A landscape with many peaks, sampled at points; each row gives a point and its height.
A climber steps from a point to the highest of its 2 nearest points, and stops where none of them is higher. Distance is the straight distance between rows; heights are no part of it.
q300: [123 162  98 158 195 173 150 122 103 154 109 148 113 153 167 194 161 113
 132 134 140 104]  (h 217)
q779: [145 168 123 171 155  90  84 120 130  98  44 147 106 104 150 148 122  84
 115  85 149 133]  (h 524)
q3: [134 145 109 142 127 215 171  94 136 181 160 114 136 164 143 107 144 141
 131 180 144 111]  (h 259)
q157: [112 150 164 137  99 181  80 127 135 134  97 149 134 102 164  98 137 191
 124 117  93 114]  (h 311)
q805: [117 134 140 153 120  76 108 130 150 133 140 162 143 118 130 108 102 151
 137 115 119 154]  (h 438)
q219: [109  99 132  50 114 182 110 129  89  99 131 106  98 115 159 153 194  97
 128 128 120  95]  (h 341)
q919: [135 140  91 131 137  93 110 193 109 121 144 140 147  94 127 121 109 174
 159 107 157 165]  (h 606)
q684: [151 180 147 120 193 146 122 152 117 112 103 180 147 104 142 204 130 160
 155 102 120 106]  (h 301)
q762: [148 140 128  58 113 203 104 140 139 103 121 120 136 136 175  90 170 161
  89 131  96  83]  (h 372)
q743: [120 162 148 133 147  80  93 108 150  84  50 112 107 123 143 144 125  91
  93  86 122  98]  (h 483)
q522: [ 79 182 195 170 138 117 108 103 159 156 141 122 123 129 157 129  94 194
 121 112 101 134]  (h 565)
q458: [104 139 122  77 133 172 111 133 100 126 226 124 143 135 160 120 178 160
 163 149 131 135]  (h 358)
q462: [169 171  93 105 192 146 161 166 153 116 110  94 141 153 109 137 108 132
  99 138 147  91]  (h 286)
q704: [ 98 149  96 166 152 172 113 128  90 181 117 138  91 137 192 152 157 114
 133 146 163 129]  (h 233)
q13: [ 79 169 133 107 125 115 103 121 148  90 172  82 155 131 175 115 178 180
 117 131  99 116]  (h 371)
q630: [145 129 106  99 141 132  91 138 126 107  72 202 112 116 141 117 189  60
 126 126 105 143]  (h 332)
q752: [140 119 126 163 162  86 139 123 136 137 121 125 106 153 111 137 112  71
 112 132 154 138]  (h 325)
q697: [ 96 202 145 138 173 105 103 129 166 125 155 161 153 149 182 126 163 162
 123 128 103 133]  (h 410)
q377: [133 155 208  79 139 100 100 146 136  88 119 114 115 116 121 132  83 140
 105  93 125  87]  (h 6)
q202: [133 171  60 144 180 145 123 163 116 137 123 164 146 121 163 146 164 144
 151 127 140 139]  (h 178)
q207: [126 137 131 165 192  81 146  92 135 119 105 110 109 167 129 190 131  75
 106 128 130 107]  (h 307)
q195: [149 185 155 106 153 141 166 140 184 119 133  79 153 158 113 122  79 185
  92 128 122  90]  (h 551)
q322: [134 158 136 110 133  79 105 141 157  71  71 122 144 109 117 129 112 142
 101  98 118 103]  (h 445)
q686: [140  94 113 153 146 137 162 153  79 161 119 111 100 112 104 193  79 123
 152 119 167 132]  (h 503)
q663: [140 151 131 141 158 178 162 102 142 157 100  83 108 166 130 147 113 112
 101 148 127  77]  (h 113)
q14: [106  98  85 107  85 157  80 141  90 120  98  95  77  98 152  86 185  83
 113 131 151 144]  (h 349)
q432: [ 95 116 140 100 101 151  76 143  85 135 191 145 113 117 162 103 158 139
 164 140 148 150]  (h 350)
q478: [121 120  43 187 124 115 159 102 116 109  80  87 166 107 135 182 166 152
 137 128 119 130]  (h 421)
q674: [131 150 137 156 147 138 109 133 107 110  76 171 154  78 140 191 124 176
 157  84 102 114]  (h 327)
q916: [ 97  81 153 139 126  71 134 108 101 125 151 109 102 136 130 171 126  87
 141 125 148 131]  (h 86)
q591: [114 133 138 127 142 137 124 132 117 136 169 158 148 140 146 153 154 139
 159 134 137 123]  (h 216)
q739: [134  98 116  82  83 161 115 165 104  95 123  63 115  93 111  84 128 155
 116 124 139 116]  (h 405)
q492: [ 95 122 173 188 128 127 155  67 159 144  75  96 122 135 107 150  77 130
  86 125  97 115]  (h 52)
q777: [147 121  28 152 150 124 127 161 107 123  93 149 137 115 133 142 149 108
 144 138 152 150]  (h 166)
q361: [140 136 102  67 120 163 129 118 123 126 229 118 157 168 124  89 156 126
 149 159 138 139]  (h 368)
q627: [120 146 161  82 130 180 100 130 104 120 126  77  96 128 174 143 141 146
 100 113 128  76]  (h 306)
q572: [122 131 141 100  87 135  71 175 104 107 133 132 118  88 140  50 131 168
 124 108 135 138]  (h 329)
q170: [171 148 138  87 163 140 145 171 147  90  91 113 138 122  88 150  96 136
 105 113 124  84]  (h 274)
q49: [ 83 183 156 197 134 103  92 121 157 159 118 124 101 129 165  83 100 160
 105 112 129 142]  (h 595)
q402: [141 123 111 123 131 123 133 121 117 168 231 152 127 162 131 107 115 117
 163 162 165 166]  (h 509)
q463: [143 115 138 139  91 140 135  84 153 109  19 141 122  97 113 150 166  95
 109 114  85 106]  (h 235)
q159: [118 119 123 204 128 122 148  77 155 152  56 133 131 110 127 156 117 128
 102 128  90 130]  (h 59)
q840: [102  95 117 118 140  36  99 153 103 109 187 130 116 127 144 138 116  94
 154 107 163 174]  (h 431)
q198: [ 88 136 181 121 130  89  82 122 109 126 129 105  82 116 146 136  97 125
 117 107 150 113]  (h 16)
q628: [108  77 130 162 110  51 139 130 101 120 142  89 115 102 117 180  92 119
 142  91 152 150]  (h 82)
q332: [106  87 132 117  93 117  79 146  73 141 152 151  87 106 151 121 158  95
 155 123 150 157]  (h 345)
q719: [163 109 178 111  83 106 115 131 149 131  75 175 111 124  80  56 104  77
 103 112 120 131]  (h 428)
q641: [145  78  89  93 111 145 179 135 114 128 137 102 135 138  86 141 166  90
 141 164 140 123]  (h 419)
q942: [ 96 128  89 110 164 110 150 132 113  81 137  91 148 120 145 193 161 123
 147 127 137 121]  (h 344)
q401: [117  91 137  71  71 169 121 120 110  79 132  49 115 116 129 105 166 140
 113 140 111  94]  (h 392)
q620: [ 75 123 167 158 107 128 139 103 117 151 177  78 132 124 138 145  96 189
 146 135 133 131]  (h 391)
q717: [120  87  81 216 126 131 167 107 103 175 138 142 140 124 136 191 131 152
 149 126 120 150]  (h 477)
q224: [103  81  83 164 109  69 142  94 117 106 128 136 142 125 153 184 202  86
 155 128 102 160]  (h 544)
q22: [103 134  83  69 187 144 127 108 129 110 152 152 144 153 157 133 212  59
 134 131  99 128]  (h 165)
q935: [133 115 105 192 127 118 134 116 149 140 114 184 163 135 124 133 151 146
 141 146  97 138]  (h 93)
q435: [ 99 171 131 126 105 129  80 152 136 111 144  99 135 114 175  81 153 209
 118 118 114 136]  (h 357)
q464: [118 175 102 171 194  96 122 139 119 125 127 180 143 122 176 182 155 150
 161 103 125 143]  (h 193)
q607: [113 115  58 213 100 124 127 135 122 164  78 124 139  91 137 116 115 163
 126 119 136 166]  (h 81)
q951: [160 130 144  62  78 201 119 133 130 115 157 103 135 145 132  78 151 160
 109 147 114 100]  (h 390)
q426: [114  89 121 162  78  86 126  98 123  97  72 125 143  84 123 166 163 134
 136 105  97 139]  (h 367)
q27: [130 113 119 105 132 150 118 142  69 121  73  77  71  95 126 186 113  96
 131 104 174 111]  (h 436)
q694: [119  91 123 163 123 110 145 112 129 173 187 140 102 159 141 120 119  99
 146 155 159 171]  (h 501)
q282: [134  87  95  82  67 162 108 149 109 127 115 112 100 117 124  59 176  99
 119 155 141 137]  (h 359)
q879: [174 144 147  27 156 188 144 152 141 115 162 138 132 164 143 115 124 107
 100 140 125  92]  (h 427)
q183: [ 99 111 147 108 136  85  91 149  89 135 196 110  88 132 133 116  96 109
 143 129 190 158]  (h 441)
q624: [118 147 150 144 110 174  82 141 109 148 130 200 127 111 170 115 154 186
 156 123  98 123]  (h 302)
q961: [ 76 112 106 112 139  68  84 146 101 106 190 120 128 124 167 133 152 132
 155 124 137 171]  (h 422)
q502: [143 125 161 103  74 170 143 101 153 125 123  68 143 132  88  70  83 158
  94 135 121 113]  (h 55)
q38: [147 131 156 119 112 141 128 158 114 159 157 117 101 129  92  79  44 128
 128 125 185 143]  (h 479)
q977: [132 106 111 132 112 169 153 158  93 124 138  85 147  91  98 142  95 208
 151 129 133 127]  (h 430)
q182: [155 121 117  95 130 156 169 155 112  99 177 105 175 114  88 151 121 190
 159 140 131 107]  (h 449)
q556: [124  84 153  91  59 166 139  98 127 116  97  95 123 115 120 118 175 117
 102 140  95  88]  (h 379)
q379: [113 167 164 146 137  94 106 121 165 132 178 175 154 150 157 106 132 164
 151 137 108 153]  (h 426)
q239: [136 121 161 141  85 146 137 107 115 181 161 132 106 128  83  70  42 132
 124 128 164 184]  (h 487)
q505: [151 140  85 168 156 191 156 134 137 194 133 160 125 164 128 114 130 119
 138 164 148 132]  (h 248)
q468: [130 170  69  92 179 157 134 182 129 115 132  92 132 148 143 117 135 128
 118 138 153 117]  (h 312)
q452: [150 123 157 176 149  59 161 128 169 132 140 134 154 137  79 108  35 151
 118 104 127 163]  (h 464)
q601: [114 145 164  84 175 160 141 142 110 131 193 145 136 144 152 177 140 148
 165 125 130 104]  (h 225)
q775: [134 115  91 125 128  55 125 152 133  76 106 127 171  99 109 139 141 140
 136 115 117 153]  (h 603)
q404: [116 136 135  78 172  96 136 120 122  67 105  71 127 120 128 203 131 112
 124 106 129  94]  (h 319)
q180: [150 122 138 135  95 121 142 102 122 164 217 151 157 133 112  94 103 159
 178 142 132 176]  (h 500)
q380: [159 112 128 134 152 149 160 179  97 150 123 147 140 111  92 164  80 148
 161 132 158 122]  (h 523)
q693: [131 184 103 101 132 147 118 175 151 107 156 114 151 132 150  77 149 192
 116 136 118 136]  (h 343)
q818: [110 153 179 125 129 159 111 122 125 166 161 109 106 144 149 115  85 152
 127 139 151 116]  (h 290)
q807: [134 129 157  83 121 158 123 101 125  81  73 108 131 122 142 168 159 126
  94 118  85  57]  (h 270)
q913: [132  95 150 184  89 115 155  81 153 151  65 174 139 104  87 117 112 115
 109 117  79 142]  (h 66)
q893: [173 141  92 116 132 198 162 163 140 163 126 108 132 143  98  96  79 147
 105 148 159 111]  (h 348)
q346: [107 141 182 136 165 142 151  75 121 126 131 124 115 156 149 213 149 108
 129 133 113  72]  (h 33)
q931: [103  72 124 140  92 146 143 131  73 111 152 106 152  88 121 182 159 190
 171 125 114 119]  (h 476)
q143: [148 148 159 103 160 113  91 149 133 138 140 203 111 147 134 103 115  99
 133 127 135 131]  (h 282)
q245: [143 109  81  92 107 189 151 142 121 116 130  77 134 133 118 122 158 122
 115 153 133 101]  (h 437)
q947: [131 116 134 144  97  72 123 136 144 100  73 118 152  95  87  94  92 144
 117  91 126 130]  (h 415)
q318: [143 130  66 110 120 143 152 110 173 125 148 105 169 177 118  76 172 104
 102 176 126 126]  (h 299)
q176: [ 98 148 193 122 116  80  92 144 119 104 129  91 113  97 125 129  76 181
 125  79 132 116]  (h 11)
q57: [106 107  76 164  97 115 152 138 125 135 187  93 181 117 130 134 138 210
 169 137 129 154]  (h 658)
q366: [116 131 130 112 216  95 133 138 110 102 160 135 121 155 140 188 130  90
 148 120 144 125]  (h 249)
q491: [129  70 125 114  90 166 140 144  89 130 154  90 126  95  94 113 117 163
 152 133 145 126]  (h 417)
q382: [166 157  78  88 154 198 145 174 127 151 147 107 124 165 139 102 130 128
 102 152 163 108]  (h 330)
q730: [152 126  96 154 148 132 129 145  71 130  74 109 100  90 135 205 100 110
 143  88 176 139]  (h 472)
q516: [125 110 125 126  83 195 155  69 118 193 174 113 117 163 130  99 157 103
 141 183 134 122]  (h 266)
q589: [121 163 117 108 172  94 144 159 129  85 144  96 145 109 135 173 137 174
 138 113 126 121]  (h 365)
q174: [123 153 130 149 159 124 135 117 125 125  87  75 107 134 142 180 110 132
 108 122 143  90]  (h 101)
q702: [142 142 138  98 116 170 126 131 130 139 175 148 138 151 130  96 125 127
 141 157 129 128]  (h 377)
q549: [174 122 192  43  87 191 116 126 132 121 155 115 122 133 126  85 104 132
 100 127 111  89]  (h 402)
q341: [106 152  95 159 133 167 120 104 136 167  94  91  92 162 147 118 140  99
  89 155 149 105]  (h 124)
q330: [141 170 149 132 141 168 163 148 150 132  95  87 146 115  99 128  73 212
 103 110 113  89]  (h 505)
q244: [129 102 144 171  88 142 121 132 117 169  49 165 108  89  96  80  76 117
 107 100 122 161]  (h 69)
q934: [104 125 116 166 169 110 149 109 103 129 152 156 140 142 162 200 162 120
 161 122 129 127]  (h 207)
q113: [135 147  96 113 186 166 148 118 124 110  94 130 134 144 148 200 174  89
 125 135 125  90]  (h 198)
q456: [ 90 135 117 135 123  84 115 134 118 121 220 119 151 143 155 112 133 174
 163 142 133 181]  (h 413)
q258: [139 167  76 160 123 103 146 154 176 126 149 101 164 137 118  80 108 175
 124 143 131 152]  (h 320)
q983: [118  97 119 127 111 116 106 155  78 123  97 102  92  91 114 135 109 113
 131 108 168 132]  (h 414)
q313: [ 94  58 111 200  86  76 153 106  99 154 117 103 100 108 121 177  94 117
 132  98 128 169]  (h 79)
q115: [106 150  52 135 167 159 131 115 127 131 102  76 101 161 170 148 166  86
 105 157 160 106]  (h 136)
q937: [183 151 122 111 160 137 142 107 180 138 168 194 163 198 104  81 134  88
 127 163 123 132]  (h 461)
q495: [142 104 123  68  96 173 154  76 140 123 183  88 134 172 114 103 171  80
 122 183 125 117]  (h 277)
q448: [130 121  99 140 145 170 128 136 103 183 132 168 109 142 149 130 150  93
 150 161 159 133]  (h 242)
q319: [135  75 138 137 102 106 119 140  90 155 143 177  86 126 115 132 124  80
 152 129 150 161]  (h 340)
q473: [131  98  82 144 102  52  97 151 124  89 104 165 143  88 137 123 153 114
 143 100 122 176]  (h 578)
q652: [123 116  99 135 100 126 134  82 161 118  87 128 126 159 138 111 199  73
 105 158  97 116]  (h 354)
q801: [147 169 112  93 157 164  88 154 124 119  88 192 126 132 168 127 162  98
 116 112 111 115]  (h 317)
q963: [131 186 160 129 128 172  87 142 142 139  76 140 109 120 184 103 114 185
  82 100 112  97]  (h 328)
q394: [ 88 134 187  96 147  98  91 110 102 109 164 133 105 125 157 159 134 116
 145 113 131 118]  (h 20)
q688: [122  92 109 108 115 118 146  99 118 101  86 111 102 114 113 187 193  62
 129 136 121 109]  (h 373)
q844: [123 134 155 157 148 155 121 137 118 185 149 154 118 131 127 131  74 160
 148 128 147 140]  (h 300)
q720: [109  90 136 140  76 146 157  67 152 126  82  93 115 128 126 139 186  87
 106 159  91  98]  (h 364)
q10: [127  67 126 206 109  38 154 100 137 131 108 134 120 128 109 170 105 101
 126  97 109 168]  (h 75)
q613: [115  93 155 148  58 129 123  95 134 169 101 148  88 115 113  83 124  85
 112 132 134 154]  (h 412)
q306: [101 110 142 143 165  53 129  75 140  91 105 116 111 154 144 182 171  59
 109 121 113 121]  (h 288)
q949: [ 96 100 179 167 124 126 171  51 146 158 137  90 123 154 112 154 103 118
 110 148 117 121]  (h 46)
q213: [153 122 178 122  90 169 151 105 152 158 116 132 131 123  68  72  57 146
 101 129 112 132]  (h 60)
q731: [127 114  73 115 119 177 152 139 103  98 112  95 154 111 120 161 187 152
 141 146 118  92]  (h 465)
q406: [137 142 159 113 111 146 106  88 153 102  50 166 139 116 138 141 171 117
 105 119  72  82]  (h 250)
q365: [182 149 153  59 149 156 143 110 165 118 164 160 142 182 114  94 129  84
 113 163 120 101]  (h 446)
q194: [116 139  87 129 218  43 115 148 125  96 160 137 120 150 145 158 140  77
 135 112 151 161]  (h 264)
q914: [104 179 160 100 152 178 110 131 129 146 152 110 102 155 184 137 134 159
 108 131 134  95]  (h 287)
q253: [138 164 109 175 174  67  96 124 148 105  75 176 139 115 151 142 140 114
 125 102 115 152]  (h 564)
q899: [191 128 107 108 132 126 131 159 158 127 115 169 141 140  90  74 116  92
 116 143 136 136]  (h 374)
q110: [134  85 195 124 103  89 133 120 126 141 116 133  84 124  79 111  73  79
 119 107 146 137]  (h 429)
q479: [ 87 121 103 135 168  59 124 108 135  94 149 113 120 151 154 157 160  74
 124 123 124 144]  (h 276)
q500: [127 150  87  69 206 158 133 134 137  94 106 145 131 146 149 165 183  45
 116 122 110 109]  (h 179)
q375: [ 96 113 184 165 105  99 112 116 111 181 190 149 119 129 131 119  65 174
 156 105 138 184]  (h 528)
q471: [162 176 109 112 180 112 132 208 125 116 141 163 149 111 113 130  99 167
 154 113 148 142]  (h 576)
q535: [153 117  81 193 171  80 127 148 140 171 140 172 115 162 136  98  98  91
 128 134 154 177]  (h 522)
q603: [130  67 163 120  62 119 149  89 142 148 121 131  77 124  97 115 160  62
 137 153 119 144]  (h 406)
q378: [140 159 157  90 117 167 105 128 155 112  85 122 125 138 164  97 139 148
  71 117  93  80]  (h 352)
q249: [131 138 134 151 118 135  91 125 131 151  82 162  98 119 144 107 135 105
 121 121 135 120]  (h 322)
q555: [ 96 120 110 185  78 136 133 109 145 129 104  91 159 102 108  93 129 185
 117 131 103 142]  (h 103)
q275: [123 140 140  80 146  87  72 160 127  85 137 195 128 118 132 104 145  93
 133 113 120 150]  (h 273)
q642: [116 111  97 181 102 100 159  98 140  98  80  93 167 101 108 170 135 156
 121 119 105 121]  (h 387)
q273: [109 124 158 129 112 101 105 101 145 127 129 144 118 145 146  95 146  91
 115 142 119 133]  (h 333)
q209: [110 127  97 109  97 107  55 168 104 105 118 124 108  97 150  77 157 111
 113 117 148 154]  (h 339)
q584: [143 127 158 103 125 164 108 178  86 153 130 120  82 108 102 116  57 141
 138 109 182 109]  (h 466)
q581: [111 132 190 156 158 127 180  56 142 154 171 107 119 179 131 175 118 108
 133 150 126  93]  (h 40)
q281: [156 121 100 194 180  81 165 154 130 166 144 139 119 149 105 144  58 114
 136 119 166 171]  (h 506)
q710: [137 139  70 146  94 135 142 117 175 143 145  97 165 143 119  55 135 152
 116 166 131 148]  (h 310)
q605: [113 155 164 158 138 110 161 125 168 104  94  77 158 112  90 148  75 195
 106 103 103 101]  (h 467)
q724: [140 204 127  96 193 164  96 161 120 121 106 162 120 123 179 165 150 151
 130 102 124 104]  (h 292)
q152: [165 146  94 150 132 144 110 165 124 153  65 165 123 102 118 104 102 133
 121 117 148 127]  (h 308)
q79: [108 119  40 152 154 120 121 121 100 133 104  94  91 133 159 146 172  60
 120 143 160 156]  (h 148)
q370: [148 152 163 149 151 146 115 134 135 170 135 212 130 149 138 126 109 131
 139 136 118 129]  (h 289)
q962: [115  87 116  66 125 166 134 123  88  79  98  80  88  92 127 188 202  71
 144 119 129 112]  (h 356)
q417: [103 132 200 122 134 149 110  93 101 134 126 138 107 122 153 184 128 131
 142 109 116  88]  (h 26)
q66: [156 134 166 148 117  72 119 146 155 128 127 175 152 126  92  74  61 143
 132 110 123 161]  (h 451)
q298: [ 89 205 152 128 157 102 103 131 157  92 128 119 141 118 180 144 160 181
 116 105  87 113]  (h 389)
q12: [130 151 165 101 133  61 111 126 152 116 212 155 149 146 126 102 112 136
 154 134 128 161]  (h 416)
q551: [138 111 203 119 138  72 138  93 150 136 160 122  98 167  85 132  73  72
 125 131 145 122]  (h 420)
q965: [ 83 136 198 170 124 106 113 104 124 164 166 160 135 118 144 149  95 184
 161 106 101 149]  (h 541)
q16: [143 114 151 120  85 150 100 164 114 136 143 190 154  89 111  86 113 190
 168 127 112 145]  (h 316)
q411: [133 107 137 172  95 126 121 109 112 125  57 167 148  75 115 172 130 142
 144  98  88 128]  (h 351)
q567: [153 155 145 120 147 130 137 104 178 120 152 187 181 160 125 110 155 119
 135 150  84 112]  (h 478)
q806: [126  57 159 132  89  57 164  83 140 115 104 125  86 126 106 158 174  38
 138 144 111 147]  (h 400)
q675: [183 152 140 111 146 154 135 183 126 140 135 184 142 125  90 115  79 151
 151 125 138 123]  (h 547)
q476: [125  79 129 125 113 116 168 142  91 114 167 125 174 100  97 180 118 173
 180 125 124 124]  (h 463)
q41: [119 193  90 133 166  97 134 179 155 119 165 118 148 140 142 100 133 172
 134 139 135 159]  (h 331)
q865: [117  94 144  91  90 148 151  68 120 161 181  95  91 166 118 106 159  54
 134 178 139 139]  (h 271)
q560: [108  82 111 193 109 114 139 107 111 195 142 155 102 140 148 154 127 110
 149 129 139 171]  (h 492)
q121: [158 173 143 160 166 111 113 124 166 123  76 174 136 138 132 128 116 135
 111 111 104 119]  (h 526)
q701: [124  69  92 132 117  44 127 132 125  86 141 182 159 112 129 157 175  89
 153 125 101 178]  (h 561)
q112: [151 178 173  91 130 114 143 126 183 107 170 109 171 154 103  97  93 179
 116 126 109 109]  (h 519)
q864: [143 172 171  89 129 122 132 105 196 103 156 143 161 166 135  95 138 134
 106 142  87 106]  (h 497)
q78: [104 152 130 155 138  97 150 132 130 148 195  95 138 139 140 127  95 177
 149 137 150 147]  (h 403)
q265: [140 107  77 212 100 131 154 121 142 161  77 169 170 103 113 123 125 159
 132 134 106 158]  (h 88)
q55: [134 137 153 147 116 150 134 142 130 155 157 174 164 113 112 126  94 191
 164 125 111 138]  (h 309)
q925: [132 137  99  84 128 165 173  89 161 109 161  70 145 189 135 103 173  91
  96 175 121  94]  (h 285)
q746: [120 168 162  71 192  57 114 154 160  86 190 131 145 156 121 128 117 128
 135 121 129 142]  (h 404)
q527: [173 134  71 105 135 177 137 159 138 134 113 162 143 147 104 101 152  96
 129 147 135 121]  (h 386)
q588: [112 117 112 106  93 115  92 153 101  93  88  53  92  95 124  96 128 119
  99 109 158 111]  (h 396)
q691: [109 169 104 183 143  88 102 129 159 156 115 115 112 141 146  59  92 132
  94 122 152 156]  (h 570)
q474: [119 120 146 112 145 128  96 176  76 161 148 145  80 117 129 131  83 123
 157 112 186 142]  (h 453)
q729: [139 164 135 197 180  80 164 139 162 156 136 109 128 150 107 140  48 155
 122 122 148 150]  (h 485)
q399: [136 152  75 181 161 100 118 143 152 146 104 141 129 144 153  88 129 123
 118 133 152 146]  (h 545)
q661: [132 143 142  66 192 128 134 150 129 102 166 143 141 153 121 163 137  99
 140 129 133 108]  (h 237)
q712: [133 115 127 101 107 116 108 115 148 112  91 159 118 133 130  99 184  57
 100 131 105 121]  (h 342)
q582: [105 117 114 157  89 186 118  95 127 164  80  86  89 121 141 114 143 120
 100 149 124 107]  (h 117)
q263: [140 140 175 148 103 164 111 124 142 167  93 180 126 118  99  68  76 137
 113 115 107 134]  (h 64)
q440: [118 136 131 154  89  90 115 150 137 129  98 115 151  90 100  52  59 178
 104  91 132 159]  (h 399)
q816: [135  94  68 208 125 129 188  97 117 148  85 134 152 114 121 203 159 126
 145 124 123 131]  (h 458)
q772: [144 113  52 169 161 105 151 133 101 136 100 138 106 129 144 177 151  61
 140 125 160 164]  (h 156)
q562: [108 105 166 142 114 106 159 106 125 102 114  75 144 102  85 184  81 174
 125 101 112  89]  (h 440)
q911: [169 105 167  31 107 197 131 145 115 115 146 128 108 140 108 105 129  95
 115 150 138  93]  (h 411)
q871: [113 108 144 120 134 120 140 112 117 117 134  79 102 139 127 172 131 102
 125 144 145  99]  (h 91)
q142: [142 132 151 124  71 162 118  93 113 184 194 126 133 119 103  56  69 172
 144 142 136 170]  (h 494)
q759: [140 114 110 109  94 151 121 128 138 147 133 114 112 147 115  79 136  90
 110 160 149 128]  (h 366)
q526: [135 122 144  73 148 162 153 113 106  85  95  90 139 113 113 208 158 105
 119 124 120  62]  (h 293)
q741: [127  90 135 113  66 212 145 127 119 139  97  69 110 108  97  91 103 155
  95 134 117 105]  (h 49)
q63: [155 183 140 164 177 115 133 127 197 137 130 195 162 160 134  90 125 152
 126 138  94 129]  (h 495)
q668: [131 109  99 205  99 102 133 126 127 151  43 146 119  80 111 120  78 137
 113  93 118 165]  (h 74)
q368: [125 183 143  86 159  91 125 159 158  72 151  99 155 128 135 122 129 155
 114 111 122 122]  (h 385)
q388: [151  96 156 133 156 105 137 140 106 155 145 159  86 143 106 128  95  58
 141 140 168 148]  (h 335)
q97: [144 144 148  90 101 148  71 175 121  99 136 183 153  99 142  75 141 183
 142 109 105 129]  (h 323)
q689: [194 137 117 101 107 163 139 162 142 144 124 135 139 137  73  57  73 120
 117 140 144 125]  (h 363)
q971: [157 111 189 134 113  78 124 112 152 130 110 164 122 121  68  75  57  97
 108 101 131 141]  (h 439)
q837: [112 121 108  81 126 154 113 123 120 106 150 149 153 138 157 118 203 107
 135 151 102 115]  (h 157)
q568: [ 91 108 132  99  90 125 117  89 124 112 196 138 163 143 156 120 206 136
 152 162  98 131]  (h 151)
q915: [179  90 129  54 100 172 163 139 125 126 136 126 112 141  70 110 134  74
 129 155 148 126]  (h 408)
q757: [141  90 165 111  66 128 104 140 113 144  94 165  94  98  98  78 131  92
 128 122 127 138]  (h 418)
q764: [ 92 108 138 166  66 176 150  75 141 150  92  86 125 118 117 106 129 160
  98 143  93 115]  (h 110)
q211: [129 110 108 109 113 188 121 157  73  97 137 118 147  80 132 155 167 190
 161 136 111 110]  (h 496)
q407: [169 135  98  58 148 189 150 162 143 107 129 149 155 159 120 109 158 102
 104 143 109  99]  (h 407)
q315: [ 96 105  91 197  92 111 148  99 146 148 134 122 175 131 144 126 159 170
 139 147  90 150]  (h 98)
q880: [141 135 179 125 148  94 143 101 143 156 192 113 106 165  99 106  46 107
 132 133 163 145]  (h 409)
q761: [111 131 130  35 152 180  88 156  91  87 150  96 111 118 171 155 157 134
 121 113 117  91]  (h 326)
q262: [112  98  89 149  98  62 144 138 136  87 164 118 188 111 108 127 126 179
 147 124 113 158]  (h 632)
q357: [135  85 161 200 117  80 151  94 138 153  86 181 113 118 103 161  89 118
 122  93  95 161]  (h 71)
q866: [160 117 125 120 126 147 141 154 131 119  74 120 125 115  86 127  98 126
 115 121 141 109]  (h 291)
q810: [122  75 119 111 124  75 174  90 141  97 117  80 111 144  95 171 174  42
 113 149 124 129]  (h 388)
q155: [123  97  56 160 109 126 130 176  88 135 163 119 151  96 129 139 124 175
 164 138 161 166]  (h 633)

Where does a climber stop that starts at each point below?
q198 | q702
q174 | q702
q78 | q402
q502 | q702
q684 | q402
q661 | q702
